The views of a scene show one set of named points, each view turned or mirrored, and shifted as a whole, with a little noise and some points left out.

Scene 1
View 1
q_163: |   8 |  20 |  -2 |  -9 |  -8 |  -7 | -26 |   5 |  -1 |  17 |  12 |   6 |   1 |  12 | -19 |  -5 |   2 |  17 |  -2 |  13 | -10 | -27 |
q_732: | -19 |  14 |   0 | -13 |   5 |  10 | -13 | -16 |   2 |  17 |  -6 |  -1 |  -8 |  14 | -34 |  11 |   9 |  -3 |  -1 |   9 |  -3 | -17 |
q_678: | -28 |   6 |  10 | -14 |  18 |  20 |  18 | -23 |  -2 |   5 | -12 | -23 |  12 |  22 | -34 |  16 |  -7 |   2 |  -8 |  -1 |   3 | -16 |
q_408: |   0 |  22 | -12 |  -4 |   2 |  -3 |   3 | -10 |   4 |   7 |  19 |  -8 |  15 |  17 | -16 | -22 |  12 |  14 |   5 |   2 | -10 |  -1 |
q_452: | -19 |   9 |   4 | -16 |  -5 |   9 |  -7 | -14 |  10 |  -7 |   7 |  11 |  10 |  18 | -17 |   9 |  -2 |   3 |   1 |  12 |  -3 | -12 |
q_990: |  -6 |  -4 |   4 | -22 |  -6 |  40 |  29 | -26 |  -3 |  18 |  27 | -23 |   2 |  44 |  24 | -45 |   9 |  12 |  32 |  -2 |   2 |   9 |
q_882: |  -3 |   9 |   8 | -16 | -10 |   6 | -13 |  -2 |   0 |   6 |  11 |   5 |   6 |  20 |  -9 |   0 |  -6 |  13 |   2 |  12 |  -5 | -24 |
q_385: |  18 |  20 | -10 |  -6 | -14 |  -9 | -19 |   6 |   1 |  14 |  29 |   6 |   8 |  16 |  -4 | -27 |   8 |  23 |   8 |  11 | -13 | -13 |
q_982: | -18 |  10 |  16 | -15 |  10 |   9 | -13 |  -7 |  -6 |  13 | -18 |  -9 |   0 |  14 | -42 |  32 | -13 |   4 | -16 |   9 |  -1 | -39 |
q_592: | -12 |  18 |   4 |  -9 |   6 |  -3 | -19 |  -4 |  -2 |  11 |  -9 |  -2 |   2 |   8 | -42 |  22 |  -3 |   6 | -13 |   9 |  -6 | -31 |
q_102: | -11 |   9 |   8 | -16 | -11 |   3 |  -7 |  -4 |   8 | -14 |  14 |  14 |  21 |  19 | -10 |   7 | -12 |  12 |  -2 |  13 |  -5 | -18 |
q_654: |  -2 |  25 | -16 |  -3 |  -4 | -13 |  -8 |  -7 |  12 |  -3 |  21 |   8 |  17 |  10 | -20 | -16 |  13 |  13 |   1 |   8 | -12 |  -1 |
q_177: |  -4 |  23 |  -6 |  -3 |  10 |  -5 |   9 |  -8 |   0 |   4 |  10 | -19 |  23 |  14 | -28 |  -9 |   1 |  17 |  -8 |  -1 |  -8 | -10 |
q_50: | -14 |  -3 |  15 | -21 |  -6 |  23 |  21 | -14 |   2 | -12 |  17 |  -8 |  25 |  35 |   7 |  -7 | -16 |  16 |   7 |   4 |   2 | -10 |
View 2
q_678: | -20 | -16 | -11 |  51 |  21 |  10 | -36 |  15 |  22 |  22 |   1 |   6 |  -3 |  -3 |  -5 |   1 | -36 |  -3 |   9 | -10 |  -4 |  11 |
q_102: |  -9 | -15 |  17 |  14 |  10 |  19 | -22 | -12 |  -3 |  28 | -16 |  -6 |  -6 |   2 |   4 |  19 | -29 |  -7 | -12 |   9 |  12 |  26 |
q_408: |   6 |   0 |  -2 |   0 |  16 |  11 | -10 | -14 |  23 |  15 | -17 |   4 |   5 |   0 |  -3 |   3 | -23 | -12 |  25 |   8 |  21 |  21 |
q_50: | -27 |  -5 |  11 |  25 |   7 |  20 | -18 |  -9 |  -7 |   6 | -16 |  -1 | -11 | -25 |  20 |  -3 | -34 |  -8 |   0 |  -6 |  15 |  17 |
q_163: |  10 | -11 |   3 |   3 |  11 |   9 |  -2 | -13 |   5 |  27 |  -6 |   5 | -11 |  27 | -23 |  15 | -30 |  -6 |   4 |  17 |  20 |  31 |
q_452: |  -5 | -17 |   8 |  16 |  22 |  18 | -27 |  -1 |   8 |  24 |  -8 |  -2 | -10 |   8 |   8 |  17 | -25 | -11 |  -6 |   5 |   9 |  18 |
q_732: |   3 | -21 |  -9 |  25 |  30 |  10 | -25 |  11 |  19 |  24 |   7 |   6 | -14 |  26 | -10 |  14 | -26 | -10 |   6 |   5 |   7 |  15 |
q_592: |   0 | -22 |  -5 |  30 |  17 |   8 | -25 |   4 |  17 |  40 |   2 |   4 |  -5 |  29 | -27 |  20 | -32 |  -1 |  -3 |  10 |   2 |  25 |
q_882: |  -5 | -14 |   8 |  14 |  11 |  14 | -10 | -10 |  -4 |  21 |  -6 |   2 | -16 |  12 |  -7 |  12 | -32 |  -7 |  -3 |  10 |  16 |  26 |
q_990: | -14 |   7 |  -5 |   6 |  20 |  17 |   4 |  -7 |  -3 | -29 |  -6 |  13 | -28 | -30 |  31 | -28 | -33 | -20 |  33 | -12 |  34 |   4 |
q_982: | -14 | -25 |  -6 |  49 |  15 |   9 | -32 |  12 |  12 |  38 |   6 |   5 |  -9 |  23 | -25 |  16 | -39 |   3 |  -8 |   3 |  -4 |  21 |
q_385: |  13 |   0 |   6 | -16 |   8 |  11 |   9 | -26 |   4 |  16 | -17 |   4 |  -7 |  13 | -11 |   8 | -26 | -11 |  15 |  18 |  31 |  31 |
View 3
q_50: |  16 | -12 |  -2 |  -4 |  19 |   4 | -12 |   4 |   4 | -11 |   5 |  27 |  -3 |  -6 | -32 | -35 | -15 |   5 |   3 |  13 |  -6 |  -2 |
q_408: |   5 |  12 |  -8 | -10 |  10 |  30 |  -6 |  14 | -21 |  14 |  13 |  -1 | -23 |  -8 |  -8 | -28 |   3 |  -2 |  11 |  12 |  12 |  -6 |
q_654: |  10 |  17 |  -9 |  -7 |  14 |  35 |  -6 |  22 |  -9 |  12 |  13 |  -7 | -21 |  -5 |   3 | -22 |   2 |  -8 |   1 |  12 |  23 | -12 |
q_102: |  21 |   1 |  -3 |   1 |  16 |  19 |  -2 |  14 |  12 |  -9 |  12 |   3 |  -6 |  -8 | -11 | -17 | -16 |  -4 | -21 |  16 |   8 | -15 |
q_882: |  11 |  -4 |  -5 |  -3 |   7 |  19 |   1 |   2 |  -3 |  -4 |  21 |  -5 | -13 | -11 | -13 | -17 | -14 |  -2 | -19 |  18 |  -1 | -19 |
q_385: |   3 |  -3 | -16 |   3 |  10 |  30 |  -5 |  12 | -23 |  16 |  29 |  -8 | -34 |   9 |   2 | -22 |  -6 |  -6 |  -3 |  13 |   9 | -32 |
q_177: |  12 |  22 |   1 |  -3 |   1 |  23 |   3 |  17 | -25 |  14 |   3 |   3 | -13 | -13 | -15 | -20 |   3 |   2 |  -4 |  14 |   5 |   6 |
q_732: |   5 |  12 |   0 | -25 |  -1 |  30 |   8 |  -8 |  -3 |  -6 |  19 | -21 |  -9 | -39 | -14 | -15 |  -2 |  -3 | -14 |  21 |   1 |  -2 |
q_452: |  15 |   4 |  -3 | -14 |  14 |  24 |  -2 |   5 |  13 | -11 |  13 |  -4 |  -5 | -23 | -12 | -20 | -10 |  -5 | -14 |  17 |   9 |  -9 |
q_990: |  -8 | -31 | -16 | -23 |  19 |  10 | -25 | -14 | -18 |  -4 |  18 |  28 | -25 |  -5 | -36 | -58 |  -4 |   7 |  47 |  10 | -13 |  -7 |
q_163: |   7 |   3 |  -7 |   0 |   0 |  29 |   7 |   4 | -17 |   8 |  29 | -19 | -24 |  -9 |  -2 | -11 |  -7 |  -5 | -23 |  18 |   4 | -26 |
q_592: |  13 |  21 |   5 | -10 |  -6 |  27 |  17 |   1 |  -6 |  -1 |  16 | -23 |  -5 | -34 | -12 |  -3 |  -5 |  -3 | -36 |  23 |   0 |  -3 |
q_678: |  12 |  17 |  12 | -21 |  -1 |  14 |   6 |  -5 |  -5 |  -9 |  -1 |   4 |   6 | -42 | -36 | -21 |  -3 |   6 |  -9 |  21 | -10 |  22 |
q_982: |  15 |  16 |  12 | -11 | -11 |  19 |  20 |  -8 |  -4 | -10 |  14 | -18 |   3 | -44 | -25 |  -3 |  -9 |   2 | -42 |  26 | -12 |   3 |
View 4
q_177: |  -9 |   4 |  -5 |  -4 |  -8 |  18 | -26 |  -4 |  21 |  17 |  13 |  28 | -12 |   5 |  20 |   7 |  10 |   2 |  13 |  31 | -25 | -10 |
q_678: |  -6 |  16 |  -2 | -12 |   9 |   5 | -30 | -10 |  26 | -13 |  20 |  26 |  -1 |  11 |  22 |  38 |  22 |  22 |  35 |  25 | -14 | -16 |
q_163: | -24 |  -5 |   1 | -14 |  -6 |  -8 | -27 |   3 |   7 |  29 |  -4 |   6 | -13 |  -1 |   9 |   0 |   5 |  14 |  -3 |  14 |  -7 |  15 |
q_732: | -16 |   6 |   9 | -17 |  12 | -15 | -25 |  -1 |  17 |   3 |  -5 |  10 |  -6 |   5 |   6 |  23 |  14 |  24 |  22 |  29 | -14 |   2 |
q_452: |  -4 |  -7 |   1 |  -9 |   4 |  -1 | -20 | -12 |  24 |   8 |   6 |   0 | -11 |  -7 |   3 |  39 |   0 |  11 |  16 |  27 | -16 |   2 |
q_654: |  -6 |  -8 |   1 |  -4 |  -8 |  11 | -14 |  -3 |  19 |  29 |  -2 |  10 | -21 |  -6 |   4 |   6 |  -6 |  -3 |   4 |  40 | -34 |   0 |
q_592: | -23 |  -5 |  13 |  -7 |  10 | -15 | -39 |  -1 |  24 |  11 |  -2 |  19 |  -3 |   2 |   9 |  19 |  26 |  10 |  16 |  16 |  -8 |   3 |
q_102: |  -6 | -15 |  -4 |  -4 |  -3 |   7 | -23 | -15 |  26 |  17 |  13 |   0 | -12 | -12 |   5 |  39 |  -2 |   1 |   5 |  16 | -10 |   5 |
q_408: |  -6 |   5 |  -7 | -11 | -12 |  17 | -12 |  -1 |  11 |  21 |   6 |  13 | -20 |   2 |  12 |   3 |  -6 |   8 |   8 |  39 | -31 |  -3 |
q_982: | -23 |   1 |  10 | -10 |  15 | -17 | -44 |  -6 |  25 |  -1 |   6 |  20 |   4 |   6 |  15 |  32 |  33 |  19 |  23 |   7 |   3 |   1 |
q_882: | -13 |  -6 |  -6 | -12 |  -4 |   0 | -25 |  -9 |  14 |  18 |   9 |   0 | -11 |  -6 |  10 |  27 |  -1 |  14 |   4 |  13 |  -4 |  10 |
q_50: |   6 |   4 | -25 | -13 | -10 |  27 | -15 | -20 |  18 |   2 |  35 |   1 | -13 |  -6 |  19 |  48 | -12 |  15 |  13 |  16 |  -9 |  -4 |
q_385: | -15 |  -6 | -11 | -12 | -19 |  11 | -14 |   0 |   2 |  39 |   1 |   0 | -23 |  -6 |   8 |  -5 | -15 |   8 | -12 |  22 | -18 |  14 |
q_990: |  11 |  32 | -43 | -33 | -19 |  34 |  10 |  -9 | -11 |  -2 |  32 |  -8 | -22 |   4 |  24 |  25 | -35 |  44 |  12 |  33 | -20 |  -4 |
View 5
q_50: |   7 |  13 | -10 |   6 |   3 |  11 |  -7 |  -6 | -35 |  -8 | -31 |  -1 |  15 |   4 | -15 |  28 |  49 |  -6 | -49 |  23 |   1 |   4 |
q_654: |  -2 |   7 |  -8 |  -1 |  -3 |   6 |   6 |  20 |  11 |   1 |  -4 | -18 |   6 | -17 |  11 |  -4 |  24 | -13 | -22 |  22 |   6 |  15 |
q_982: |  -2 |  47 | -18 |  13 |  22 |  15 |   7 |  17 | -43 | -29 | -11 |   8 |  -7 |  18 |  39 |  -3 |  20 | -23 | -19 |  32 |  -5 | -16 |
q_102: |  -1 |  19 | -14 |   7 |  -6 |   5 |  -8 |  14 | -25 | -18 | -14 |   1 |  10 | -17 |  10 |  12 |  38 | -22 | -36 |  31 |  -1 |   1 |
q_678: |  10 |  36 | -23 |  13 |  23 |  17 |  20 |  -4 | -38 |  -8 | -23 |  -1 |   3 |  33 |  21 |   4 |  35 | -10 | -24 |  24 |   5 |   0 |
q_452: |   7 |  21 | -13 |  10 |   2 |   7 |  -3 |   9 | -20 |  -7 | -13 |   5 |   4 | -11 |  15 |   5 |  38 | -13 | -21 |  29 |  -1 |  -4 |
q_990: |   9 |  -5 |  15 |  -9 |  23 |  21 | -12 | -14 | -16 |  23 | -33 |  -5 |   4 |  16 | -43 |  35 |  38 |  28 | -42 |   6 |  -6 |   3 |
q_882: |  -6 |  20 |  -3 |   2 |   7 |  11 | -13 |  19 | -23 | -17 | -11 |   1 |   0 |  -9 |   8 |  11 |  24 | -13 | -32 |  27 |  -6 |  -7 |
q_385: | -16 |   2 |  11 | -12 |   4 |  11 | -15 |  31 |   5 | -10 |  -2 | -18 |   0 | -20 |  -5 |  10 |   9 |  -9 | -39 |  18 |  -6 |   7 |
q_177: |  -6 |  19 | -14 |   0 |  10 |  13 |  17 |  15 | -10 | -11 | -13 | -24 |   7 |  15 |   9 |   1 |  19 | -15 | -38 |  20 |   7 |  16 |
q_732: |   4 |  29 |  -9 |   7 |  21 |  14 |   6 |  13 | -18 |  -5 |  -8 |   5 |  -8 |   8 |  28 |  -5 |  22 |  -7 |  -6 |  25 |  -3 | -10 |
q_592: |  -6 |  38 | -15 |   9 |  15 |  12 |   7 |  24 | -25 | -25 |  -4 |   0 |  -5 |   6 |  37 |  -7 |  16 | -23 | -18 |  30 |  -2 |  -8 |
q_408: |  -5 |   7 |  -2 |  -5 |   8 |  13 |   6 |  15 |   3 |   1 | -10 | -21 |   4 |   1 |   0 |   4 |  20 |  -5 | -31 |  16 |   4 |  14 |

Which points are out of place in each view (at most two, in the order of its rows)? Write none if all are in place.
view 1 | none
view 2 | q_982
view 3 | none
view 4 | q_163
view 5 | q_654
